A landscape with many peaks, sampled at points; each row gives a point and its height.
From any point a climber steps to the highest of the 2 points nearest to it. It stops when none of these is higher. Distance is the straight distance between rows; heights are no part of it.
Vizog height 424: [ 75  90 150 178 109 143 139 141 107 111  94  67 175  96 135 135  91 124
 122 167 182]
nuro height 793: [167 100 114 135 208 117 151  70 125 145 134 160 147 155 115 178 121 148
 192  52 137]
zalis height 58: [ 96 152  26  89 133 141 129 134 187 121 136 131 112 123 138 152 160 116
 107 110  97]
Dofo height 673: [137 168  73 162 145 112  93  84 150 112 101 144  88 116  80 137 135 111
  85 160 149]
Vepor height 786: [113 204  86  83 143 154 110 151 188 110 163 161 107 170 143  80 157 140
 103 119  94]
rafed height 493: [ 95 130 101 144 122 103 104 103 108  63 117 141 121  75 109 140 137 111
 124  94 166]
Fudit height 711: [139 137  84  72 124 113 106 134 161 134 115 123  75 131 159 157 163 129
 118 116 126]
gil height 693: [152 142 111  81 134 109 105 135 162 174 110 124  65 148 171 156 158 142
 108 163 131]
luzin height 282: [110  96 148  67  78 157 117 188 121 129 103 114 107 114 158 108 142 118
 103 121 136]
pap height 659: [117  93  67 111  98 102 140 169 138 136 133  92 163 106 171 200 153 111
 100 130  86]
Ter height 236: [119 146 172 104 108 152 129 168 113  90 148 154 140 143 132  60 132 111
 125 120  94]
maguf height 340: [118 160 121 169 146 130 134  90 127 100 132 154 126 115  71  90 124 122
 141 118 127]
Matav height 662: [156 103 163 136 158 100 178  96 119 189 169 141 164 155 147 165  91 155
 171 121  84]
kidi height 312: [142 105 121 167 194 177 160  73 121 173 129 133 136 144  58 116 124 160
 173  88 161]
tagi height 644: [164 100 179  77 101 102 102 164 112 149 109 122  97 138 179 143 137 126
 119 141 124]
Dok height 707: [122 121 137 135 127 122 175 150 121 131 170 122 189 141 133 129 108 129
 155 108  62]
napil height 649: [124  82 188 171 106 124 129 132  83 136  79  69 148 101 123 141  87 147
 128 156 193]
budum height 328: [116  85 112 111 142 138 127 107 114 122 107  96 108  89 129 169 128 158
 162  58 206]
Barab height 769: [151 202 112 127 171 134 127 121 170 153 153 156 107 189 127  84 136 152
 140 167 106]
lozut height 561: [126  69 154 107 106 101 134 129 107 192 104  89 119 112 164 186 103 151
 132 144 156]
Mit height 802: [180 120 144 120 188 103 140  75 128 149 151 156 116 159 129 165 125 154
 188  75 121]
bavut height 557: [123 129  94 100  97 155 131 186 164 154 139 121 137 150 168 135 170  95
  68 182  76]
ginot height 665: [158 129 122 117 119 108 104 130 145 164  95 127  84 137 150 149 152 112
  97 190 137]
dis height 546: [140  97 174 128 119 110 119 125  90 120 104 107 111 103 122 137 107 148
 158  98 171]
Vas height 863: [145 167  92 111 131  59  87 105 146  65 128 154 103 126 146 172 146 100
 107 119 114]
Sepot height 566: [129  78 131  78  79 101 107 173 107 108 105  94 123  97 180 179 127 122
 116  99 144]
vonu height 392: [125 104 139 179 140 104 142  94  95  97 124  95 167 103 114 157  84 154
 182  93 172]
vifu height 700: [110  90 195 106  74 159 127 190  90 131 107 114 143 122 153  91 106 116
 116 139 144]
demev height 506: [116 156 136 135 105 184 114 148 138 141 120 157 113 151 116  52 141  86
  86 201 124]
raz height 663: [167 110 177 188 132 105 110 101  92 127  92 107 120 102  61 124 114 152
 124 151 180]
gidu height 647: [145  93 142 146 155  84 164  79 123 200 150 121 145 131 144 185 101 148
 161 140 109]
genug height 502: [150 138 166 130 129 140  95 110  89 104  95 134  77  94  62  88 129 152
 112 106 186]
lefeb height 305: [110 106 115 141 174 192 166  98 134 172 136 139 146 145  92 104 126 145
 178  79 142]
ber height 622: [163 115 145  96 107  81 105 147 128 132 113 123 108 130 169 166 147 106
 110 158 117]
Zefo height 467: [ 69 142  63 165 128 123 111  91 126  74 109 134 134  74  94 144 137 110
 106 121 167]
felav height 68: [ 96 139  51  79 108 131 106 143 171 106 116 128  98 109 149 151 163 102
  90 113 123]
fove height 426: [ 91 116  72 174 122 105 132 109 135  97 111 115 150  84 109 150 132 101
 126 141 148]
Bikev height 567: [150 107 129 112 104  94  85 124 117 118  82 119  81  96 135 158 140 115
 109 131 175]
fasim height 804: [116 163  47 120 165 165 121  91 167 127 118 143  73 114  84 123 140 137
 122  90 150]
zezos height 356: [ 70  95 127 169  94 144 150 153 124 125 115  81 189 106 134 126 106 111
 128 161 133]
Rugul height 604: [ 94  81 127  72 112 181 158 174 125 146 141 106 147 125 156 132 127 150
 149  53 124]
napel height 119: [ 91  73  97 127 128 139 160 119 134 196 112  81 133 105 146 175 125 147
 138 135 155]
Lavi height 516: [165 195  89 144 184 133  98  70 150 117 128 148  70 136  54 105 128 162
 113 114 148]
Tesul height 593: [157 123 101 168 147  61 129  77 122 115 124 120 131 103 114 177 122 122
 160 123 136]
bako height 517: [131 110 171 113 140 158 165 140 115 183 150 131 137 153 136  97 109 154
 165 120 104]
fevab height 535: [139  97 188 174 105 100 125 137  86 144  96  99 148 122 131 144  91 123
 132 170 152]
noko height 321: [142 133  99 156 168 161 143  79 135 153 122 131 105 129  61 116 137 153
 154 105 148]
mav height 418: [132  94 144 155 108  73 153 135 113 161 139  99 193 125 163 191  85 135
 138 161  88]
zelo height 492: [120 111 173 125 110 144 159 168 109 159 138 122 159 147 135  93 107 134
 145 142  94]
kodil height 718: [168 123 197 139 153 105 154 113  95 118 164 143 155 152 117 116  80 153
 200  82 103]
movi height 347: [ 98 173 115 144 135 133 128 110 132  85 140 170 127 124  94  86 129  98
 118 127 110]
sen height 518: [133 162 124 122 136 164 119 135 146 166 119 143  95 158 125  71 144 121
 104 193 122]
Sel height 82: [ 94 108  77 106 103 130 126 146 148 126 111 114 122  97 139 152 150 105
 115 118 131]
pas height 283: [112  98 121 110 131 153 155 126 137 205 116 111 104 132 137 126 133 144
 141 145 136]
pov height 788: [ 84 158  82 119 130 159 156 150 161  93 179 149 164 137 117  96 150 113
 122  97  56]
zupad height 464: [ 73 108 151 133 112 135 121 133  97  55 124 112 151  77 126 116 108 140
 145  66 176]
veko height 588: [167 198 120 112 190 158 112  91 151 123 146 160  75 170  92  77 139 169
 146  94 143]
balet height 642: [155 118 124 141 106 107 119 146 149 169 127 126 137 156 162 158 149  91
  93 219  85]
potub height 178: [104 112  82 122 110 134 165 172 132 119 159 105 187 118 149 153 138 124
 121 103  66]
kemiz height 725: [133 160  68  62 152 140 114 128 185 143 137 135  73 146 156 139 161 143
 126  96 122]
konu height 458: [162 165 185  95 122  82  85 133 113  48 142 171 112 146 146 104 136 109
 117 103 112]
nufak height 408: [104 113 148 170 135  94 129  96  91  44 136 103 181  85 124 136  86 149
 170  77 170]
fek height 747: [138  81 111 149 174 169 148  79 118 189 103 102 116 121  77 161 130 171
 148  97 195]
Tadi height 507: [ 97 137 114 140 117  92 103 113 105  49 136 155 158  85 126 141 131  95
 118 101 129]
valo height 477: [ 96 114 103 126 127 126 126 113 119  88 122 115 127  85 114 137 131 132
 149  69 170]
Vira height 317: [114  83 115  79 133 165 133 130 123 155 105 105  86 107 140 150 142 157
 153  57 186]
meke height 379: [ 84 136  91 145 144 209 157 114 140 163 122 127 108 121  66  68 141 139
 133 123 153]
Piru height 738: [141 164  80  66 184 171 121 117 186 168 146 156  79 173 145 124 159 165
 139  89 132]
Fiz height 615: [131  85 106  87 126 113 154 128 157 224 139 108 116 126 178 189 142 147
 110 154 100]
nizin height 777: [113 152  80 102 137 148 166 155 153  86 186 137 162 137 138 124 156 129
 130  61  53]
nida height 836: [148 153 112  91 122  78 106 132 139  67 143 147 123 128 156 158 152 110
 116  98  94]
nar height 576: [183 188 144  92 178 133 112 104 146 141 144 159  66 180 125  95 146 177
 159 105 141]
dudus height 602: [187 166 149 166 142  73  97  93 126 111 115 153 106 143 107 129 133 108
 117 170 124]
duz height 748: [127 148 117 114 142 146 167 156 154 142 183 135 160 167 143 114 145 137
 141 117  43]
rif height 413: [ 75  81 170 114  97 167 143 163 103 123 103  75 145 100 146 122  94 153
 145  99 179]
Tuka height 756: [154 130 177 112 126 159 138 145 104 204 116 127  95 153 131  64 134 148
 124 196 132]
fata height 515: [148 129 156 161  98  84 108 128 111  70 141 155 171 129 137 147 125  69
 108 157 101]
Nus height 709: [106 142  57 134 111 115 141 159 152  90 156 131 177 118 142 156 160  94
  92 126  63]
Pabuz height 479: [153 165 150 119 134 121  82  99 101  86 103 153  72 117  86  98 134 130
  99 108 170]
Zik height 395: [ 69 126 116 152 135 193 145 119 123 124 117 117 129  96  68  75 131 139
 127 103 175]
radu height 703: [145 126 174 127 133 104 144 133 100  97 159 139 155 138 128 108 105 133
 174  80  98]
foz height 713: [149 104 190  94 110 145 124 150  96 189  99 117  81 138 141  98 126 141
 124 165 151]
Vuni height 864: [ 94  93 127 158 128 117 126 110 106  80 105  78 158  76 141 154  97 146
 146 104 196]
liv height 475: [160 151 170 122 116  61  98 136 108  45 156 164 151 138 145 130 132 101
 124 108  88]
Lod height 461: [114 131 116 106 100 161 101 145 136 128  87 136  80 121 130  96 154 100
  84 156 157]
kipe height 306: [134  97 135  72 131 149 126 130 129 166 111 112  78 120 143 134 144 153
 145  94 153]
fiva height 671: [135  95 174  82 106 135 128 161 105 167 111 110 100 130 154 118 121 142
 131 127 128]
Mabad height 727: [123 142 147 125 126 143 159 163 128 120 173 142 171 156 131  85 124 128
 145 115  57]
raneg height 562: [176 161 156  66 179 160 124 117 142 180 151 159  73 187 149  93 148 186
 158 113 150]
Zive height 626: [175 170 143 161 149  98  97  85 121  97 119 152  95 131  72 100 130 130
 122 135 136]
Bipa height 263: [115 121 153  84  82 171 110 182 124 120 118 141 119 135 148  79 147 101
  88 145 126]
Gudud height 639: [156  86 157  80 150 126 172 103 143 226 167 148 129 153 178 173 109 179
 133 119 105]
Kif height 382: [112 109 122 171 109 105 130 128 120 103 121 121 162 106 122 140 118  99
 124 155 136]
rifu height 50: [112 170  34 110 149 132 117 118 203 145 131 135  87 141 131 142 150 123
 110 140 110]
zuvor height 808: [168 163 170 159 155 129 139 112 117 174 132 145 106 164 103  71 131 140
 136 200 110]
Rupo height 774: [135 184  63 116 165 164 105  95 169 139 113 142  51 134  88 100 139 149
 103 122 153]
gobu height 634: [156  96 159 134 112  60 131 126  92 107 129 107 162 114 153 184  87 139
 168 107 125]
goket height 215: [ 93 101  99 172 128 130 132 109 118 122  92  80 139  80 107 146 128 133
 127 142 194]
pefam height 789: [124 163 127  83 103 140  91 157 144  81 128 162 103 140 155 110 156  96
  81 123 111]
mumu height 316: [100 102  97 114 128 185 144 124 138 197  98 101  88 112 111 118 146 145
 127 137 165]
toten height 249: [ 89 137 153  99  95 182 121 168 118 101 123 153 125 124 121  53 137 107
 107 126 126]
Dalel height 601: [148 112 169 143 144 165 139 108  94 187 107 106 100 132  70  85 119 172
 142 131 175]
Sanu height 465: [132 101 192 118 106 120 163 152 100 180 143 111 169 144 151 137  78 149
 145 141  94]
nisul height 538: [138  99 158 139 105 100  98 124  90 107  87 109 103  91 122 150 122 126
 123 121 186]
Firu height 99: [ 97  85  73 115 117 125 148 137 149 161 120  92 129 101 144 173 141 125
 135 127 134]
larep height 592: [187 150 145 103 117  78  79 139 153 128 123 139  96 165 177 159 156 111
 102 178 116]
sok height 364: [ 86 126  67 130 149 195 160 122 163 181 128 126 116 129  98  95 140 130
 141 130 127]
pira height 831: [122  75 127 125 179 167 173  93 125 193 130 136 149 143 125 162 111 157
 173  81 148]
tetid height 366: [116  80 131 163 152 127 143  96 105 132 113  79 151  97 120 174  89 167
 172  94 193]
mep height 719: [162 166 113 180 160  94 129  81 139 126 132 144 118 138  84 120 130 123
 146 153 106]
rigi height 484: [103 160 100 105 113 196 104 146 151 139  99 157  83 135 116  73 146 101
  73 167 147]
mufi height 386: [105 137 113 177 121 124 122 114 126 102 116 146 146 110  97 110 130  91
 112 158 138]
zas height 635: [123  93  97  92 108 114 153 164 145 180 139  98 143 124 179 191 151 137
 103 139  80]
lafom height 425: [122 101 174 145 108 102 148 136  94  98 136  91 193 120 146 155  61 150
 174 102 132]
las height 393: [ 65 183  98 147 124 148  81 100 117  62 125 187 126 104  94 116 138  80
  79 128 128]
Tigug height 547: [176 146 181  92 176 146 146 112 125 190 165 160 100 185 143  91 134 181
 163 129 123]
ros height 832: [158 141 189 157 122 127 131 135 113 150 126 148 132 164 121  75 122 111
 126 193 102]
fepum height 491: [152 121 159 145 103  63 113 132 102  51 147 142 171 118 147 153 111  97
 136 118 102]
zuvu height 586: [169 117 161 141 116  60  99 114  97  91 109 128 116 112 136 159 120 109
 131 124 145]
mido height 613: [159  97 184 129  95  68 106 151  90  97 120 114 155 119 160 168  94 113
 138 127 129]
kolap height 594: [151  91 112 113 101  75 103 132 125 140  98 103 100 110 159 187 140 110
 114 143 144]
sed height 745: [153 177 126 166 141 118 117 108 146 127 132 157 120 158 103  95 133  99
 116 193  99]
Sapim height 827: [124 127 185 136  95 166 123 166 103 138 115 145 131 142 121  57 124 102
 108 176 126]
zavun height 397: [143 172 137 117 121 128 134 169 156 134 166 148 152 175 154  95 155 122
 106 167  58]
nugal height 354: [ 86 155 109 135 107 160 124 137 142  97 134 164 143 125 112  81 140  87
 100 144 104]
rumeb height 374: [ 75  79 106 140  94 133 154 162 124 126 126  73 191 104 158 163 119 125
 126 132 126]
voda height 646: [160 115 158 177 157 143 145  86 105 188 122 112 113 132  55 108 119 172
 146 149 156]
sos height 549: [168 135 120 108 145 104 102  97 131 135 105 127  62 117 108 140 147 149
 136 111 162]
nin height 627: [125  71 149  81 145 152 171 123 126 218 149 128 145 147 169 165 104 167
 142  96 123]
Vur height 296: [ 81 108 103 165 162 185 169 108 129 132 129 121 153 114  84 106 119 140
 172  85 159]
Buri height 264: [ 94 112 100 185 145 149 144  90 122 123 112  93 146  91  72 131 118 146
 144 117 184]
bigir height 43: [136 186  61 104 145 115  95 130 191 143 129 139  81 166 150 141 151 122
  91 171 115]
Fafu height 720: [159 150 144 149 121 104 114 133 144 133 126 154 126 159 132 124 140  91
 104 200  98]
Zet height 363: [ 78 114  85 122 111 175 140 145 151 171  97 107 105 113 114 109 145 111
 109 160 148]
Nub height 536: [120  80 155 129 112 103 139 139 107 151 110  91 141 112 151 165 101 144
 150 124 147]
Lobi height 599: [173 174 146 136 178 159 130  86 123 147 136 158  87 161  74  66 129 167
 153 123 139]
Pated height 570: [160 170 110  94 116 118  80 155 175 138 122 142  91 173 181 147 160 110
  79 181 118]
lubim height 544: [147 120 174 136 127 145 121 122  91 137 105 116  96 113  86  88 119 152
 140 112 180]
Res height 798: [119  77 124 120 167 176 152 103 118 179 105 115 118 129 111 156 121 159
 164  69 185]
kipov height 534: [139 124 158  93 167 179 161 126 124 198 155 149 113 177 131  82 128 169
 166 123 118]
mozon height 583: [150  81 140 102 115  84 131 117 125 205 102 104  95 114 169 191 127 140
 116 167 139]
tagof height 781: [128 177 106 131 155 138 145 126 169 137 159 154 123 163 117  91 142 130
 143 140  79]
Dun height 574: [127 101 111  93  82  95 105 170 113  76 128 109 148  93 177 179 143 103
 100  97 116]
Nuras height 577: [177 151 124 155 142  56 107  86 128 102 126 140 111 122 115 157 132 114
 138 136 125]
vubib height 485: [109 185 136  99 129 157 100 125 121  81 133 179  96 134 105  61 137 122
 105 110 130]
loto height 726: [152 122 183 176 116 114 120 118  91 136 101 122 122 119  89 102 115 125
 124 166 155]
Fes height 784: [144  87 140 142 183 130 156  86 109 145 131 131 163 137 114 170  97 157
 192  58 152]
gef height 32: [159 210 126 110 137 124  65 134 159 104 132 171  83 175 141  95 137 118
  83 166 139]
zonuv height 253: [118 108 125 134 119 133 131 126 127 164 101 106 106 114 115 129 131 130
 131 148 148]
vubi height 787: [165 130 194 171 106 115 108 131  96 121 113 147 135 142 112  97 113  94
 118 185 130]
Virud height 439: [145 186 148 113 122 113 121 163 147  72 179 161 157 175 148  94 151 109
 100 125  56]
bomap height 429: [ 86 128 116 138 103 168 107 131 125 113  95 137 106  97  97  97 143  95
  86 146 171]
sadan height 487: [152 164 138 159 119  80 104 126 140  75 154 170 159 147 135 134 137  74
 110 159  71]
beku height 757: [151 209 109 154 158 116 113 119 173 136 149 158 122 185 121  92 137 118
 118 195  89]
big height 378: [128 180 106 123 118 142 117 165 173 132 147 154 137 172 151 102 155 100
  86 190  74]
Ged height 691: [132 110 115 141 122  95 168 147 121 134 172 107 193 129 156 178 114 134
 147 110  60]
Letik height 203: [148 127 176  99 114 116 137 163 111 116 151 132 142 145 150 109 115 131
 144 110  82]
Mekof height 381: [101 169 108 128 110 131  70 106 128  63 131 183 122 115 126 138 137  63
  69 142 125]
maruz height 560: [128 102 114  61  97  99 103 154 125  94 114 113  97  93 170 167 148 124
 124  71 149]
Dukop height 171: [100 130 107 135  97 147 172 193 132 111 160 118 188 128 143 117 139 108
 102 116  52]
Sor height 823: [100  77 118 130 105  96 118 132 101  71 104  71 161  74 169 182 105 145
 149  94 184]
Fiti height 660: [158 119 162 162 127  65 136 112 105 122 132 119 151 126 133 160 100 123
 161 137 108]
Kegu height 866: [125 134 163 151 124 154 143 138 115 150 123 135 124 141 104  62 124 120
 135 165 120]
tulaz height 353: [ 88 107  85 106 154 202 175 132 160 188 143 129 135 145 121 112 144 139
 152 107 107]
nok height 690: [143 102 124 167 159 135 150  82 114 182 115 103 119 117  85 144 120 153
 156 126 164]
dod height 454: [ 49 104 127 147 119 164 142 132 114  83 120  99 159  83 115 104 112 134
 140  88 177]
vudab height 764: [121 188 121  87 123 151 106 168 164  89 156 163 118 161 151  86 157 116
  89 133  90]
guk height 495: [ 96  87 159 150  98 116 139 147 100 116 112  78 177 109 148 151  85 134
 142 143 159]
vef height 794: [129  91 130 144 109  68 111 124  99  84 108  93 149  84 155 177 109 121
 143 116 161]
muz height 401: [ 72 121 105 120 101 167 128 151 140 122 109 126 122 110 116  93 142 105
 110 136 142]
Badus height 676: [143 102 156 138 126  96 181 126 107 163 168 117 192 139 152 178  82 150
 159 115  69]
rok height 762: [131 154  84 102 147 156 178 164 157 139 193 129 166 160 155 139 165 140
 128  77  35]
sosav height 443: [136 102 195 129  89 106 151 159  89 127 139 103 181 129 153 147  73 139
 151 129 104]
zus height 438: [ 82  82 158 130 130 184 158 135 109 127 122  84 160 113 130 122  86 168
 169  73 187]
Gom height 25: [169 201 165 125 140 107  82 118 134  82 139 183  96 168 124  83 136 122
 108 151 128]
nemop height 595: [126 103 117 121  99 130 139 171 142 165 129 112 152 141 162 147 146 104
  94 185  82]
zum height 286: [ 80 122  79 172 156 150 146  86 135  99 131 120 148  92  82 124 126 136
 154  83 163]
Nunar height 696: [149 135 130 167 141  86 142 106 126 136 128 129 138 133 106 135 122 116
 150 154 104]
Zuba height 523: [105 130 145 171 101  95  96 108  92  47 124 152 167  88 124 139 120  87
 108 133 156]
Puru height 785: [155 132 183 145 145 159 153 118 102 201 126 130 107 156  98  68 120 160
 143 177 132]
mudo height 752: [148 179  84  97 178 157 112 105 174 167 129 141  57 163 117 108 150 165
 131 126 147]
vogid height 548: [130 151 101  96 112 151 103 161 170 156 107 136  89 154 162 118 162 109
  80 191 118]
kavo height 828: [157 180 114 121 136  84  74 103 145  82 114 158  82 133 132 142 141 107
  99 134 139]
kekul height 815: [136 172 126  75 112  97  76 144 140  56 137 165 100 138 160 139 159 100
  86 101 110]
kefi height 584: [ 96  87  91 114  81 110 128 172 118  85 130  88 179  86 171 176 129 121
 116 101 122]
viv height 455: [ 82  94 176 126 120 163 142 139  93  76 119  92 155  96 130 117  78 161
 166  56 189]
rada height 125: [143 124 151 144  83 138 111 167 130 106 149 143 164 144 156 125 137  67
  84 178  84]
Tuzav height 645: [156 174 117 179 144 115  80  81 125 103 108 158  98 120  58 116 130 116
  80 160 146]
Rige height 778: [105  89 167 163 121 126 135 114  90 100  94  54 159  88 129 148  78 165
 147 125 203]
sevum height 415: [101 100 151 158 114 104 138 130  97  57 137  91 204  93 148 152  73 145
 162  98 151]
nefer height 462: [163 198 151 140 132  89  98 135 150  71 170 181 149 181 142 107 145  98
 109 157  70]
Mobel height 596: [ 99  94 125  77  96 157 155 187 111 104 146  92 171 107 167 150 119 151
 132  47 116]
nibul height 158: [100  81 115 157 129 134 144 112 121 167  93  67 135  94 124 164 116 148
 142 135 188]
Gepan height 765: [160  96 169 145 160  99 149  94 100 153 140 127 143 141 124 162  85 156
 186  90 129]
mukef height 530: [178 164 114 129 164 130 103  85 139 142 112 134  58 129  73 117 138 162
 124 121 158]
folik height 685: [ 99 107  56 130  92 109 139 167 136  90 144 109 183  92 158 178 157  93
  97 128  88]
lok height 737: [104 156  70 153 120 127 140 145 166 106 151 143 167 136 129 124 149  93
 104 159  63]
nor height 219: [142 135 173 114 101 122 134 181 111  84 158 142 168 147 148 100 132 110
 115 124  69]
Duvuf height 683: [177 134 136 158 122  72 112 117 141 152 124 140 130 154 149 165 139  98
 114 212  92]
Buga height 766: [120  97 187 139  81 159 116 168 101 139  98 125 127 126 130  90 121  98
 103 168 158]
pep height 91: [117 104 161 147  77 123 124 171 104  95 132 121 180 118 147 128 113  91
 108 152 112]
Tukav height 813: [156  97 137 111 178 134 153  87 125 183 138 143 115 147 131 168 127 166
 173  86 142]
varaz height 600: [155 108 123  93 139  94 137 104 153 219 125 121  80 137 168 178 140 153
 119 168 121]
dulob height 417: [140 172 154 140 126 121 134 157 137 101 167 159 161 170 131  77 135 103
 120 157  55]
Vava height 611: [164 146 165 157 168 149 149  96 105 158 139 148 115 147  71  72 116 156
 167 124 130]
tid height 623: [158 104 121 165 152  66 145  85 121 163 135 115 134 120 127 183 116 137
 166 142 118]
pegod height 160: [102 152  99 121 108 164 156 185 155 116 163 133 169 150 137  95 160 101
  90 144  42]
ded height 144: [122 151 129 136  93 156 135 183 141  98 161 151 180 154 146 107 150  75
  74 167  55]
vot height 496: [104 176 127 115 113 181 100 141 134 106 121 175 101 138 110  55 136 100
  84 157 133]
rep height 758: [110 156  37 114 138 128 109  95 167 117 107 135  82  99 106 142 144 115
 111 108 148]
Vosi height 763: [127 170  83 144 147 109 136 116 171 116 153 146 142 146 123 123 142 110
 127 144  69]
duvo height 591: [100  92 113 105  86 126 149 187 100  93 144  79 193  99 176 178 107 147
 128  71 115]
sapu height 624: [171 144 148 185 169 121 145  77 120 166 130 133 114 145  67 104 125 152
 162 144 124]
bizu height 553: [150 121 165 171 103  75  93 113  93  67 119 146 143 107 128 149 120  81
 113 147 145]
ginel height 797: [183 202 132 119 151  92  64 101 147  98 113 164  58 155 116 125 137 136
  97 138 154]
vir height 801: [ 89 181  70  95 144 170 137 142 178 108 166 158 126 147 121  83 151 125
 120 102  83]
sib height 531: [123 145  93 115 130 149 127 137 168 190 107 131  85 142 134 113 153 120
  99 198 116]
sadus height 712: [134 161  76 122 139 126 107 105 163 130 105 140  76 125 111 129 144 116
 107 148 135]
Nupe height 472: [152 175 151 106 142 132 102 117 123  99 124 161  74 133 103  74 136 130
 122 114 144]
Losi height 365: [ 91 164  84 117 109 144 100 134 155  87 129 169 123 123 130 118 148  77
  74 149 106]
mobub height 650: [157 112 144 108 160 114 168 109 140 195 174 140 137 159 160 157 126 160
 147 130  78]
bur height 598: [138 106 156 177 138 118 125 102  94 117 105  93 128  93  81 132 105 162
 145 110 190]
toge height 614: [109  65 140  76 140 174 160 141 121 180 137 118 145 136 158 161 115 159
 166  59 138]
Tipe height 404: [ 74 155 108 173 115 150 100 104 118  81 107 160 135  90  86 107 132  88
  86 143 154]
Dodok height 394: [110  80 114 144 101 100 159 148 114 132 138  83 197 108 162 191  96 133
 141 136 110]
pize height 38: [143 209  90 112 155 127  86 122 178 129 128 157  72 168 131 106 140 135
  97 151 135]
ret height 790: [106 166  83 131 160 174 153 113 170 129 162 159 129 155 102  74 138 122
 152 110  91]
Vesus height 107: [110 103 144 160  73 144 111 157 119  88 139 143 180 118 144 135 132  61
  85 172 121]
fas height 332: [135 145 107 182 154 134 133  76 124 122 121 129 117 104  50 110 130 142
 138 121 154]
zot height 184: [121 104 107  93 122 129 155 161 129 132 157 113 153 124 154 157 139 136
 140  85  84]
bipo height 460: [135  95 160 176 113  82 145 120 109 164 117 104 163 130 139 158  91 124
 144 182 116]
luzit height 341: [102  70 104 138 165 156 146 100 116 124 109  86 149  97 125 170 112 163
 175  60 209]
peb height 565: [165 133 152 104 128  80 100 116 117 106 114 132  83 117 137 137 136 126
 140 110 143]
did height 463: [107 114 129 131 136 148 141 124 119 109 131 124 129 113 107 115 115 133
 163  77 147]
pid height 740: [175 118 209 138 142  88 149 108  84 155 148 140 142 151 127 136  72 160
 185 116 112]
falaz height 423: [ 51  99 117 153 118 186 151 140 127 125 109  86 146  90 101  94 122 135
 132 117 181]
nov height 295: [123 102 127  55 105 153 125 166 135 156 112 115  85 123 167 126 156 139
 122 107 134]
mifud height 741: [144 172  87 161 147  86 119  96 157 108 129 149 121 136 107 143 133 102
 125 157  98]
baz height 191: [132 102 142 104 103 105 141 167 111 128 141 111 153 122 157 151 118 133
 140 111  93]
Nem height 390: [ 96  85 157 111 100 142 113 154 101 103  92  90 121  82 138 132 111 137
 133  93 193]

Where does a climber stop that starts at each point below?
nor => voda
lafom => voda
gef => Tipe

Call two points neighbours if one is among the 2 nearest of the other. Go from one point of each pair to the other, from neighbour to neighbour, staying as high as possible. Name the lowest point that can't be avoided.
Vuni / vir => gobu
Kegu / Tipe => Kif
zupad / vir => Nem
Vuni / Kegu => Nuras
Kegu / fasim => ber
vir / Vas => vudab
